Points, in no order, along strands that fork, close into loops and pass close to each other.
In the rows, zero is written as 128.
Two points are linked if the straight distance between their rows is under 125. Some points are linked to none.
<533>: [107 156  74 169 159 115 103 129 141 103 120 151 120 132 126 190 136 143
 108 179 166  85 166 136 115 135 181 142  59  83 104  72 117 101  83 128
 148 187]
<140>: [137 155  53 168 120 149  73 163  75 176 110  90 114  83 221 121  89 149
 107 173 160 137 157 129 180  99 144 145 113 108 134 166 128 143 118 136
 115 138]
<611>: [ 75 182 121 176 136  98 100 170 145 167 116 135 114 101 110 126  67 142
 145 158 167  92 165 149 160  82 156 144  97  89 157 140 142 143 148 104
 116 139]
<1118>: [128 122 126 119 136 164 148  81 153 127 136 153 158 127  98 202 175 136
  71 128 106  48 100 155  54 156 179 133 108 140 126  98  85 123 115 150
 181 127]
<1605>: [154 121 147 115 136 157 157  81 143 135 138 137 151 125 128 169 186 130
  93 118 102  68  88 148  56 146 160 142 134 166 134 123  90 122 130 141
 173 100]
<28>: [120 138 107 125 183  84 119 112 149 117 168 160 129 135 116 163 159  90
  80 140 142 133 149 159  72 143 135 126 113  99 128  62 152  82 117 164
 152 181]
<847>: [120 154 126 119 155  75 163 108 160 124 179 142 128 189  95 150 181 117
 108 164 119 151 127 151  87 164 128 148 147 114  97 106 177 105  93 158
 131 177]
<1550>: [124  84 177 128 100 134 124 153  93 121  88 111  90 117 139  84 100 137
 127  93 137 135 144  62 139 102 129 122 136 140 158 132  88 153 145 112
 113 101]
<1585>: [180 110 137  99 155 129 140 116 133 146 177 146 153 112 155 116 188  91
 124  81 137 128 109 134  95 160 111 105 180 179 135 126 136 116 140 136
 150 137]
<1589>: [152 107 154 154 173  92 139 139 135 108 115 132 134 117 137 128 130  94
 141 107 112 105 150 133  86 136 156 149 102 132 137  84  94  87 122 105
 130 114]
<292>: [ 93 138 126 134 162 101 109 122 146 119 111 167 108  99  96 146 123 119
  77 143 180 120 144 137 118 107 163 138 101  93 179  54 140 104 164 156
 143 170]
<1065>: [121 126  61 148 119 180 150  71 148 114 131 128 119 158  92 199 204 149
 122 168 121 127 104  96 115 178 181 124 131 134  57 157 121 104 119  99
 136 124]
<949>: [141 112  83 129 102 152  98 138  97 135 121 106 111  79 157 105  76 119
 146 166 183 157 142 103 217  72 126 101 125 115 189 131 136 147 149 140
 120 134]
<1456>: [149  53 197  92 154  97 131 161 119 118 138 138 130 107 114  56 123 104
 160  78 127 126 136  88  83 146 100  94 145 156 142 102  90 143 139 131
 124  95]
<441>: [101 101 171 140 129  97 115 149 115 159  88 123 131  79 123  79  64 139
 117  72 119 120 143 131 104 115  97 153 107 126 101 151 131 132 125 125
 124 101]
<494>: [119  67 191 124 125 100 116 146 111 142 103 122 137  93 112  60  86 146
 113  61 110 137 128 100  89 140  67 133 119 131  86 148 123 139 142 137
 131  88]
<3>: [104 152 133 119 165  76 140 110 141 131 166 139 128 175 115 165 150 106
  89 173 123 131 149 171  83 151 130 134 113  91 103  75 155  99  87 162
 139 188]
<1374>: [121 166 122 112 108 152 152 116 153 122 127 131 122  97 121 147 145 131
 121 111 135 142  96 141 148 108 103 140 139 142 144 151 126 127 164 132
 147 134]
<960>: [ 74 174  99 149 142 100  55 170 118 178 137 142 134  89 129  89  49 116
 131 166 178 113 171 139 162  68 156 114 103  87 153 157 169 135 163 123
 101 141]
<953>: [100 127 113 117 146 112 136 102 167 108 111 175 119 117  70 189 160 145
  66 164 133  78 124 152  85 145 179 148  99  96 138  67 112 113 119 159
 172 176]
<179>: [128 161 179  72 121  79 175 116 173 128 149 163 134 156  85 125 160 162
 106 138 127 131  97 125  90 133 120 157 155 129 153 135 163 149 174 184
 134 151]
<796>: [173  97 142  89 132 145 153 129 139  74 186 123 117 195 101 103 173 120
 195 121 145 136 108  90 168 140 130  90 154 168 140 118 133 131 127 100
 111 110]
<1169>: [161 153 192 110 147 120 173 129 161 126 170 146 171 164 104 145 171 131
 163 115  68  98  93 170  53 187 120 149 144 181  90 165 152 139 138 142
 142 104]
<88>: [147 113  84 158 127 173 158  65 130 143 157 134 141 177 123 181 214 132
 118 152 105 113 108 103  85 185 190 120 165 157  66 152 106 104 104 103
 156 100]
<1386>: [102 156 115 129 115 150 128 121 134 150  91 120 110  74 135 147 110 153
 105 113 137 119 120 146 145  72 117 138 123 121 155 138 118 117 153 133
 136 140]
<1217>: [140 130 111 141 137  86  82 167 100 134 144 120 128  99 163  63  39  94
 155 102 120 173 131 138 157 120  82 117 105 101  89 149 149 128 117 104
  86  99]
<487>: [ 92  92 162 151  65 135  90 160  90 148  76 120  93 104 136  64  80 162
 112 106 144 135 160  63 189  94 110 127 156 130 153 162 104 173 136 103
 103  94]
<1587>: [161 117 191 128  76 150 136 132  99  99 115 102 112 166 146 111 154 139
 142  91  71 144 122  92 123 135 132 131 165 156 145 156  78 166 147 106
 101  72]
<243>: [ 56 154 149 111 135 100 116 133 157 159 101 142 122  98  91 106  92 133
 113 122 156 143 115 143 138  93  86 126 142  90 187 137 153 141 198 174
 128 147]
<39>: [133 123  99 177 154 106 124 113 142  95 113 133 123 123 122 172 159 123
 115 152 147  98 156 119 101 136 197 139  69 100 111  64 105  94 110 102
 150 154]
<582>: [167 124 171 118 137 111 149 149 133 122 148 119 131 131 129  99 153 106
 175  82  91 147 117 137  91 164  94 126 142 159 107 145 133 113 138 108
 126 110]
<604>: [151 126 148  80 133 115 143 125 146 109 165 137 116 130 106  98 144 108
 171  95 160 169 123 112 140 133  87 113 156 149 150 121 142 146 156 125
 133 133]
<281>: [ 75 125 110 161  86 150  85 137  94 203  62 132 114  52 148  84  72 171
  98 113 151 122 137  99 196  85 128 125 159 104 156 176 122 136 160 130
 119 111]
<1044>: [ 61 118 210 106 158  70 111 159 112 148  81 153 142 128  87 106  56 137
 115 113 113  84 160 171  76 109 111 162  79  83 133 118 160 138 116 173
 118 131]
<151>: [168 139 195 132 147 139 163 131 141 118 153 122 160 147 118 131 162 117
 184  91  56 125  97 159  80 192 108 139 141 169  83 160 132 120 123 109
 124  80]
<57>: [174 136 186 139  91 157 150 130 131  80 135 100 127 183 112 125 167 138
 180  98 103 154 116  95 150 156 154 131 146 145 143 149  87 145 148  93
  91  70]
<1556>: [133 150 139 157 131 129 135 160 112 133 104  87 128 110 171 130  93 129
 132 102  87 119 131 169 113 127 101 159 110 140  90 152 111 114  74  94
 131 124]
<1576>: [ 95 197 100 148  78 187 132 165 131 166  96 125 128  87 139 164  92 181
 123 124 113 109 150 159 198  74 118 128 124 114 139 197 121 138 119 108
 135 128]
<1331>: [131 150 148 101 151 100 169 102 171 146 185 163 152 178  94 160 189 131
 118 145 109 126 102 159  63 176 122 143 156 144 100 124 170 109 107 157
 140 172]
<1440>: [169 110 155 165 147 122 144 145 105 124 116  97 129 142 184  82 124  96
 156 117  35 164 112 121 128 167  97 119 167 162 116 136 101  96  94  91
  87  77]
<458>: [187  71 135 104 142 140 143 127 110 138 174 115 139 140 172  97 184  81
 154  95 122 146 118 120 122 163 105  88 176 180 143 126 121 116 117 112
 124 119]
<518>: [173 133  71 125 124 123  77 148  80 137 144 102 149 113 189  94  53  92
 153 145 158 186 145 133 208 107 105 106  99 107 121 157 150 156 136 128
 110 117]
<732>: [139 167 146 162  88 138 115 182 127 114 122 103 113 122 125 117  92 123
 165 106 127 165 148 122 199 111 115 134 119 116 133 173 131 139 141  93
  96 105]
<1160>: [160 102  78 104 138 113 120  96 151  94 168 130 129 135 114 127 161  90
 128 141 171 151 119 108 130 139 146  98 130 126 160  65 161 116 141 151
 148 159]
<629>: [149  73 164  56 117 155 138 118 116 119 148 137 119 126 131  93 166 141
 129  92 149 104  94  79 121 114 115  79 181 168 184 113  80 152 158 134
 145 111]
<1320>: [ 98 117 101  97 114 166 158  79 172 123 142 168 151 197  62 216 186 162
 110 177  92  79  91 131  68 193 155 126 138 124  72 143 120 147  69 121
 172 136]
<940>: [111 107 132 130 172  71  77 152 111 134 134 141 129  87 148  52  48  81
 146 109 132 162 134 146 102 118  80 125 103  93  95 116 161 112 117 117
  87 116]
<1623>: [159 143  63 171 137 147 103 120 108 132 122  78 125 121 199 163 128 117
 110 143 151 144 142 135 148 117 133 136 105 139 114 122 123 112 110 125
 128 150]
<184>: [ 98 136  97 159 155 127 168 121 156 102 127 135 136 203  96 185 132 138
 148 169 105  86 147 168  95 182 126 133  77 115  55  99 112 120  40 108
 125 151]
<1135>: [ 91 199 121 155 130 103 113 160 140 136 143 124 124 136 120 133  73 129
 142 160 145 132 160 174 156  81 122 143  99  82 126 139 161 143 131 109
 107 154]
<1087>: [170 111  90 138 128 144 120 109  98 123 138  77 131 125 177 145 155  93
 123 127 135 162 133 115 142 139 121 126 139 153 118 134 129 111 124 117
 128 136]
<1145>: [150 120 134 140 173  90 119 144 123 104 136 118 125 121 134 111 110  78
 153 113 144 149 140 140 109 125 121 134 108 124 132  94 133 106 139 110
 123 128]
<464>: [130 146  81 117 115 155 155  75 171 119 127 151 123 111 102 170 183 146
 103 146 132 107  74 130  99 156 173 138 155 140 128 106 107 110 155 143
 170 147]
<1036>: [164 137 111 142 167  89  99 144 129  99 154 102 135 137 155 101  92  69
 175 140 151 176 131 145 144 129 108 122  93 110 118 110 167 116 132 124
 102 127]
<181>: [198  69  75 126 150 126 130 118 103  83 154  80 141 179 130 130 136  87
 183 163 150 169 138 111 183 143 159  93 108 145 126  91 139 116 115 133
 120 113]
<374>: [162 115 137 122 142 111 176  80 171 135 183 178 175 190  83 122 228 117
 157 124 122 119 104 111  87 203 181 114 187 156  94 154 166 125 128 115
 132 102]
<1367>: [ 92 163  91 158 155 129 110 135 137 123 115 136 122 119 127 174 107 150
 108 164 172  73 162 169 117  97 156 131  69  96 111  89 117 119  87 126
 136 186]
<549>: [109 185  96 156 100 168 156 108 168  97 143 119 124 171  78 195 171 153
 149 153 121 145 125 126 168 145 149 141 102 115  80 162 143 122 125 111
 129 137]
<1408>: [ 86 208  97 145  84 169 148 142 169 142 112 145 124  97  97 180 120 177
 139 153 121 109 128 165 193  90 128 129 109 104 155 167 120 134 156 124
 135 147]
<764>: [133  72 155 130 162  64  92 155  99 138 123 142 119  79 138  44  65  88
 141  78 146 160 147 123 101 138  77  98 113 114 107  98 139 107 121 132
 109 104]
<358>: [149 151 101 169 172 112 146 126 129  99 139  89 135 158 143 158 129 111
 163 135 102 150 129 154 119 162 117 140 102 144  76 122 141  94  98 105
 109 136]
<1282>: [138 110 182 132 156  90 154 137 139 113 117 125 142 123 108 125 118 117
 152 102  79  93 128 154  66 144 131 158  92 134 129 113 109 115 122 119
 130 109]
<25>: [ 89 157 116 130 126 125 169 125 159 110 130 138 132 221  76 180 141 148
 134 188 116 109 149 177 117 157 120 140  86  92  71 108 131 152  42 123
 118 171]
<1621>: [105  74 154  63 135 121 105 143 111 143 124 144 119  97 116  70 110 117
 135  70 175 159 119  86 128 117  55  88 156 120 143 119 135 157 162 145
 124 128]
<892>: [169 148 124 102 119 166 170  67 173 134 168 174 176 149 128 146 204 147
 129 116 119  97  68 114  91 174 166 122 208 177 120 152 135 123 164 135
 168  93]
<808>: [ 48 140 194 113 125  91 113 164 121 162  93 137 148 127  71 106  50 164
 122 125 115  83 152 162 118  95 106 152  77  90 135 158 161 169 129 158
 115 130]
<1400>: [ 65 124 151 106 118 124 122 136 139 154  88 142 122  76  98  96  85 139
 130 104 173 136 122 106 159  95  99 122 140 107 178 148 130 161 210 150
 129 123]
<325>: [179  82 125 109 122 143 119 124  91 125 147  98 128 144 178 111 160  86
 131 105 116 174 121 112 133 139 101 105 172 171 147 133 111 117 114 112
 115 119]
<396>: [ 69 137 154 128  91 146 126 138 125 173  65 116 151  76 103 135  63 179
 105  99 109  81 126 137 148  77 112 152 107 117 138 187 122 156 143 140
 141 112]
<1144>: [ 78 178  72 145 143 158  74 171 109 185 115 128 125  86 157 138  56 160
 119 145 166  82 160 177 140  75 126 125  95 101 118 156 144 132  92 120
 134 147]
<773>: [165 154  56 178 133 143  98 157  85 133 114  72 133 128 233 143 109 139
 123 174 141 139 157 124 172 119 150 152 100 127 108 149 115 114 104 126
 117 143]
<237>: [ 85 150  98 162 100 170 118 133 119 174  67 121 103  46 159 127  91 163
 101 130 144 112 138 130 171  83 135 133 139 111 180 160 111 121 162 137
 141 138]
<655>: [156 106 104 125 117 110  67 167  80 146 145 120 130 106 171  55  23  98
 151 125 145 188 141 117 195 105  98 111 111 100  99 156 145 151 119 118
  79  94]
<175>: [123  69 130 109  98 151  72 145  66 125 107 103  97 117 183  92 104 128
 114 153 140 159 139  77 196  79 112 101 160 141 188 113 122 154 106 129
 101 144]
<1134>: [161  56 165  86 152 102 119 163 101 109 159 116 117 127 134  65 118  87
 180  96 129 145 127 102 135 133  80  82 141 151 147  99 116 128 117 117
 121 114]
<593>: [ 80 172 103 140 131 154 128 125 152 153  93 137 118  95 118 171 100 155
 112 145 150  76 143 171 133  87 138 142  98 103 151 113 127 128 117 140
 143 166]
<746>: [164 123 132 109 154 138 143  96 156 153 152 139 150 114 139 145 189 109
  88  87 129 103  90 145  66 155 137 121 169 172 137 116 120 109 140 147
 170 133]
<1498>: [167 135  59 131 105 149  92 143  93 132 138 105 145 106 178 112  77 106
 151 173 166 183 148 124 226  90 134  94  97 112 145 150 145 154 154 141
 114 122]
<988>: [114 125 127 130 147 119 127 107 160 115 100 166 109 101  91 158 153 137
  79 136 152 105 131 129  99 118 170 147 110 104 173  65 118 108 165 162
 163 169]
<1119>: [130  61 183 126 103 102 128 146  97 141 104 122 107 101 142  42  78 134
 121  70 106 165 131  83 118 135  73 112 150 140  90 131 108 142 116 118
  99  85]
<710>: [161 129  89 155 171 117 159 115 138 106 167 100 144 168 127 146 165  87
 164 136 119 172 125 142 125 172 120 125 125 154  73 129 165  85 121 122
 118 119]
<42>: [129 156 107 170  90 193 156  84 140 113  97 106 112 130 135 195 184 172
 105 168 107  91 101 133 129 132 175 139 116 137 109 141  80 126 118 112
 137 128]
<776>: [161  65 111 122 125 132  80 136  63 117 114  92 108 119 191 105 105 103
 125 147 151 148 155  89 183  97 130  95 134 140 178  94 117 142 101 131
 112 143]
<439>: [149 128 136 147  75 175 140  97 103 113  91  96 105 133 173 130 184 139
 108 144 101 126 119  93 131 117 161 144 164 148 172 130  89 146 146 113
 113 105]
<238>: [111 155 166 132 135 115 147 135 145 117 121 110 124 127 104 149 117 138
 135 110 111 102 135 168  97 111 122 158  92 127 126 124 132 143 120 123
 133 147]
<919>: [ 94 106 165 117 150 127 126 124 132 135  79 129 144  82  96 150 108 147
  84  92 124  71 126 145  80 108 146 165  86 121 158 115 112 134 161 164
 149 124]
<601>: [176 132 116 134 168  94 109 155 120 103 156 104 139 118 159  83  75  79
 186 123 113 197 131 144 153 135  81 113 100 112 102 139 168 118 128 117
 100 104]
<81>: [ 75 129 112 142  79 137  98 139 110 201  86 143 120  62 141  80  66 150
 104  96 145 148 139 104 193  79  85 117 139  95 125 182 140 130 156 121
 127  96]
<613>: [172  84 169  73 126 140 146 109 130 113 173 137 147 161 116  94 194 139
 157  97 140  90 102  85 110 141 148  82 189 174 169 113  85 159 149 133
 143  96]
<1413>: [147 133 127 115  86 180 164  94 154  89 123 139 105 115 111 127 174 162
 136 141 141 128  81  80 164 125 159 132 174 141 175 120  84 133 185 134
 138 112]
<123>: [155 124  89 114 165  95 121  95 156 125 161 148 132 128 119 140 171  88
  96 132 159 152 123 123 107 158 138 115 144 122 145  72 156  99 145 163
 151 170]
<1068>: [147  68 176 107 141 102 122 135 119 129 111 134 124 103 118  94 131 107
 118  69 141 113 134  95  76 127 126 117 137 154 158 101 101 139 164 136
 142 100]
<1034>: [159  53 169 102 134 113 116 161  86 111 150 113 110 134 148  55  99 107
 169 101  88 177 123  95 170 131  61  83 154 148 115 114  99 127  80 100
  90  91]
<1019>: [ 57 155 154 131  96 128 115 165 133 171  90 130 142 100  87 131  53 167
 121 102 115  90 145 164 142  85 106 143  98  98 134 175 154 161 122 134
 129 120]
<1376>: [130 125 180  80 141  88 151 112 157 116 140 161 153 146  75 168 153 142
  93 136  88  65 106 148  60 134 152 164  98 142 148 108 133 145 144 181
 149 130]
<1416>: [116 188 104 149  78 164 115 153 114 154 100 120 125  83 165 142  98 155
 108 111 107 149 151 129 210  82  94 129 141 115 137 201 126 135 139 111
 126 111]
<322>: [140 167 195  91 136 100 183 123 155 129 163 158 162 175  92 150 176 144
 150 142  90 123 100 172  65 170 109 148 139 161  95 156 176 135 116 155
 138 147]
<955>: [ 90  99 170 124 116 150 105 125 101 170  43 115 140  72 129 144  82 162
  81  92 113  63 127 127 104 100 136 161 108 120 148 147 103 137 135 140
 151 111]
<406>: [158 129 155 166 139 134 145 143 109 140 109  94 137 134 173 126 123 108
 138 102  52 126 123 157  94 151 103 147 133 163  91 150  91  96  85  87
 117  98]
<507>: [182 116 135 118 151 123 171 110 155 120 196 161 160 181 104 105 204 104
 182 120 124 132 110 123 100 200 136 110 176 178 102 150 169 117 129 108
 120 103]
<907>: [149 120  51 164 145 124 128  96 138 103 143  95 130 152 124 167 163 113
 145 173 152 152 149  98 135 160 175 129  96 116  83 108 144 107 124 118
 134 147]
<98>: [180 115 138  81 127 154 160  76 148 129 180 163 164 153 139 103 212 133
 147 106 142  96  91 104 109 168 158  79 220 180 154 139 119 136 149 132
 142  98]
<1471>: [118  70 139 133  81 114  93 154  73 117  96 122 104 138 194  58  89 128
 111 110  79 177 155  86 155 122  93 128 166 147 126 125 119 154  93  98
  78 111]
<862>: [122 133 170  71 144  81 145 125 163 124 152 155 122 135 103  95 150 122
 138 107 146 159 117 116  98 128  79 132 157 134 160 127 169 157 178 162
 135 144]
<680>: [125 157 106 173 173 126 167 138 147 104 133 108 143 183 123 177 122 128
 170 157 101 111 128 174 117 165 125 136  83 126  58 112 117  89  68  95
 115 145]
<887>: [110  40 176 117  71 121 100 144  76 135 103 127  99 141 162  45  92 136
 101  87  89 153 147  67 128 126  79 111 177 152 112 114 101 158 111 110
 101  98]
<1261>: [ 83 126 193 116 180  74 137 146 116 129 112 160 136 142 103 132  97 112
 104 114 114  92 162 181  59 120 121 148  78  99 143  88 151 118 105 164
 140 160]
<547>: [149  94 129 170 149 107 138 117 136 107 122 146 131 137 118 158 186  94
 125 130 129  86 142 122  85 157 199 144  94 120 120  71  84  83 120 102
 152 123]
<698>: [124 131  94 128 132 148 142  85 168 122 129 151 135 126  95 190 190 139
  87 153 127  92 100 131  77 153 173 131 120 120 106  88 113 110 113 137
 177 155]
<932>: [ 96 125 139 157 125 110  93 162  97 173  84 116 115  86 140  79  46 145
 111  83 128 120 149 132 133 103 115 152 118 118  88 153 139 127 105 111
 118 112]
<283>: [131 143  80 114 102 169 167  77 167 100 122 151 118 113 118 153 178 155
 127 142 147 136  71 119 136 147 164 130 178 130 137 118  99 105 169 131
 158 135]
<679>: [121 141 159 154  59 159 109 174 109 128  95 119 106 109 140 103 106 151
 142 107 117 162 156  80 216  93 125 122 141 121 164 177 100 159 143  90
  98  95]
<1278>: [104  59 155  88 146  91  87 143  98 155 133 146 111  92 116  54  85 100
 141  77 183 158 145 102 125 118  66  86 123 103 136 106 135 141 141 127
 109 119]
<308>: [ 98 185 109 151 160 106  96 161 128 138 143 109 130 130 150 125  60 107
 142 146 142 123 158 183 115  93 115 145  89  89 113 136 163 124 104 113
 113 155]
<484>: [160 110  94 166 129 173 165  77 106 130 164 114 135 194 148 165 219 109
 133 145  99 133 122 105 109 182 175 114 177 174  89 155 106  99 118  94
 119  86]
<1426>: [ 74 174 182  93 135  88 133 144 131 148 127 131 123 125  99 126 102 141
 118 113 113 149 131 181 104  99  71 147 115  99 131 153 181 153 142 172
 119 156]
<837>: [144 110 116 139  83 128  94 159  72 120 105 107 104 136 202  92  94 112
 122 116  87 189 147  90 194 122  87 136 152 133 118 158 128 146  95  97
  89 113]
<255>: [103 204 101 150  81 167 155 122 182 118 132 132 128 140  76 192 157 168
 132 168 121 140 116 151 195 120 147 137 109  99 126 153 136 131 147 119
 136 147]
<1415>: [136  94 166 116 147 120 124 127 136 128 101 135 137  88 106 125 133 130
  99  80 148  91 125 114  79 111 139 143 117 140 179 100 108 127 182 153
 155 123]
<1602>: [119 168  66 156 108 137 131 116 162 113 141 129 108 110 110 150 133 131
 139 185 169 156 129 115 185 111 153 135 108  98 153 116 142 120 167 137
 133 165]
<213>: [117 143 120 157  87 135  94 152  83 146  95 107 115 102 210 105  91 128
  91  97  81 155 143 131 161 113  95 161 146 139  83 171 130 137  93  96
 109 120]
<844>: [122 143 116  84 114 171 175  67 171 129 151 185 166 169  71 201 177 164
 106 167  95  65  65 150  72 185 152 137 158 143  86 145 132 147  99 143
 174 130]
<129>: [153 133 127 141  71 189 156  94 138  99 104 120  94 119 131 138 185 164
 131 155 116 116 100  90 147 117 179 135 141 140 171 128  79 136 176 129
 125 102]
<1202>: [108 115 188  99 167  78 158 136 138 123 139 177 146 146  93 154 145 118
  90 126  97  80 138 175  46 144 139 162  90 123 146  87 136 123 117 181
 150 146]
<1465>: [121 173 134 109 108 151 153 120 163 113 127 126 130 129 103 173 148 142
 125 115 112 124 101 154 112 115 126 150 120 142 125 151 131 142 148 132
 143 132]
<1434>: [144 136  51 131 128 117 114  98 157  99 151 127 126 120 108 137 134  99
 126 194 188 168 123 111 166 125 155 112 123 106 155  80 166 128 155 172
 145 171]
<367>: [104 113 140 117 159  88 108 131 137 125 115 151 109  99  96 104 116  95
 112 120 195 131 148 117 124 104 131 120 130 107 195  68 143 126 179 152
 131 161]
<1168>: [188  70  79 124 145 134  81 132  77 116 135  98 129 125 191 119  98  85
 132 165 174 152 160 112 174 103 165  96 109 131 159  75 126 125 100 156
 131 132]
<125>: [111 167  63 150 141 155  66 158  93 181 102 108 122  72 192 133  77 156
 101 138 171  95 155 147 154  82 135 135 107 105 129 156 127 117 124 130
 132 139]
<1109>: [116  48 160  63  99 161  84 144  72 105 144 106  95 137 161 103 125 137
 121 136 123 149 112  71 182  90  97  75 175 153 166 120 103 142  94 114
 117 133]
<1113>: [174 100 160 141 137 111 137 153 104 111 114 104 116 127 167  62 103  98
 158 106  52 176 124 103 150 160  70 101 157 146 127 126 108 108  91  95
  84  83]
<37>: [129 162  67 155 104 159 123 132 140 124 131 127 105  73 131 131 106 132
 153 173 174 152 138 109 211  87 141 114 124 114 178 133 133 120 177 137
 132 145]
<1595>: [ 77 169 111 121 116 109 155 106 163 119 140 136 111 194  69 190 150 148
  99 203 115 122 131 154 118 138 138 149 101  77  92 105 133 140  69 150
 133 177]
<1112>: [ 86 174 105 117 110 121 151 103 173 122 134 149 113 154  76 183 147 160
  95 184 115 117 111 167 125 129 135 149 112  93 112 111 137 134 107 154
 151 184]
<1259>: [157 159 158 172 111 154 162 145 143  83 126  94 124 177 107 138 151 123
 185 105 111 164 128 127 165 155 139 143 123 128 110 155 133 113 142  88
  79  88]
<992>: [152 126 104 143 102 163 145  91 104 128 120  94 116 127 185 153 190 123
 100 136 115 140 119 106 120 132 141 139 162 165 141 127  96 124 129 119
 129 124]
<105>: [ 67 171  92 138 182 114  53 175  88 168 116 159 146 111 146 111  45 118
 105 140 187  73 176 180 107  86 169 122  82  68 130 106 164 102 107 130
 108 155]
<914>: [151 136 125 139 162 113 177 116 146 120 180 136 149 183 105 150 198  93
 174 130 109 157 118 152  92 191 128 125 150 160  70 148 178  91 114 111
 132 132]
<1603>: [157 124 110 142 113 182 157  73 103 120 145 111 137 180 171 151 212 114
 126 133 111 144 104  97 128 158 152 113 195 177 128 146 121 120 133 104
 129  96]
<1529>: [ 83 190  77 144 167 115  65 178  96 159 142 133 136 129 157 108  30 129
 124 159 163  87 169 192 124  94 144 133  82  86 104 135 144 118  91 109
 104 139]
<1535>: [111 134 108 170 106 127  93 163  83 180 102 114 111  91 193  82  53 137
  93  99 115 142 148 132 164 103 100 160 130 120  86 176 132 125  90 102
 111 108]
<1003>: [172 130 141  97 119 143 155 114 143  94 168 124 124 166 108 119 184 117
 185 104 150 152 108  93 141 142 129 105 156 158 143 132 145 138 144 112
 125 115]
<1548>: [141 139  80 171 150 116  88 139 117 118 112 122 116  91 151 139 101 115
 125 155 188 120 169 120 146  89 178 141  87 103 150  86 129 107 132 130
 128 151]
<276>: [ 60 175 168  92 132  97 147 128 154 162 107 156 123 124  83 124  93 155
  93 144 123 126 118 172 124  81  95 149 118  94 175 141 148 134 169 198
 120 161]
<1197>: [103  96 163  89 112 132 127 136 137 139 109 136 124  94  91  74 101 139
 137  88 168 147 118  76 133 109  75 102 148 118 160 135 128 164 189 140
 140 119]
<1385>: [126  57 157  50 111 155 100 122  86 136 136 130 105 119 155  87 130 143
 113 100 138 141 100  72 150 102  92  68 193 161 181 113  99 140 123 131
 126 123]
<1251>: [123 136 167  72 117  90 167 103 171 123 138 163 144 167  68 154 165 167
  84 166 100  82  93 136  73 146 146 167 123 128 135 116 144 146 141 186
 138 153]
<811>: [ 98 155  74 142 106 174 155  90 173 111 125 136 119 173  70 208 181 171
 125 173 110 124 105 128 136 157 163 140 103 111  66 162 132 124 108 111
 141 148]
<267>: [155 163 146  92 121 148 172  77 173 126 161 183 173 160 100 171 180 168
 113 132 100  86  66 148  75 179 151 142 160 164 107 159 142 145 148 145
 167 108]
<170>: [102 114 106 126 140 141 161  86 159 111 138 151 149 192  82 209 172 137
 122 161 111  76 124 160  59 184 149 125 100 123  57 102 104 130  56 122
 162 150]
<733>: [201  80  69 138 148 117 108 124  94  86 138  84 138 149 172 122 115  88
 153 175 171 158 154 112 170 122 166 103 101 138 136  76 125 119 114 140
 139 133]
<343>: [147 176 123 176 126 152 139 166 139  90 136  85 128 161 129 153 127 123
 175 125 115 177 143 133 190 139 121 144 112 121 106 157 144 121 127  92
  83 112]
<245>: [139  94 198 121  81 143 137 140 105 101 112 110 105 138 131  95 128 137
 143 107 114 136 136  71 144 113 124 118 148 153 170 135  79 172 152 117
 108  92]

A piece is all that can be reached along the links. How many separate loops has the piece of each point below (a circle has one, a figure eight two, a Y none), and how many tips (points with one link)?
<1440> | loops 0, tips 2
<140> | loops 1, tips 4
<1145> | loops 1, tips 3
<679> | loops 1, tips 0
<184> | loops 0, tips 3
<1119> | loops 1, tips 0

A fork is a point with three links, a tip a point with one. Leave the first point through the second and follow the links. Name the first fork or tip that comes.
<680>; <358> | <374>
<1416>; <1576> | <992>
<1109>; <175> | <181>
<1168>; <776> | <184>
<1605>; <746> | <1087>
<1065>; <811> | <1416>
<1278>; <1621> | <1426>
<847>; <1331> | <582>

Name the points in between on the shortest way along the links from the first point to the second, in order.
<1386>; <1145> | <1374>, <1465>, <238>, <1282>, <1589>
<1065>; <292> | <88>, <484>, <1603>, <992>, <439>, <129>, <1413>, <283>, <464>, <698>, <953>, <988>
<123>; <151> | <28>, <3>, <847>, <1331>, <322>, <1169>
<733>; <892> | <1168>, <776>, <175>, <1109>, <1385>, <629>, <613>, <98>
<170>; <613> | <1320>, <844>, <267>, <892>, <98>
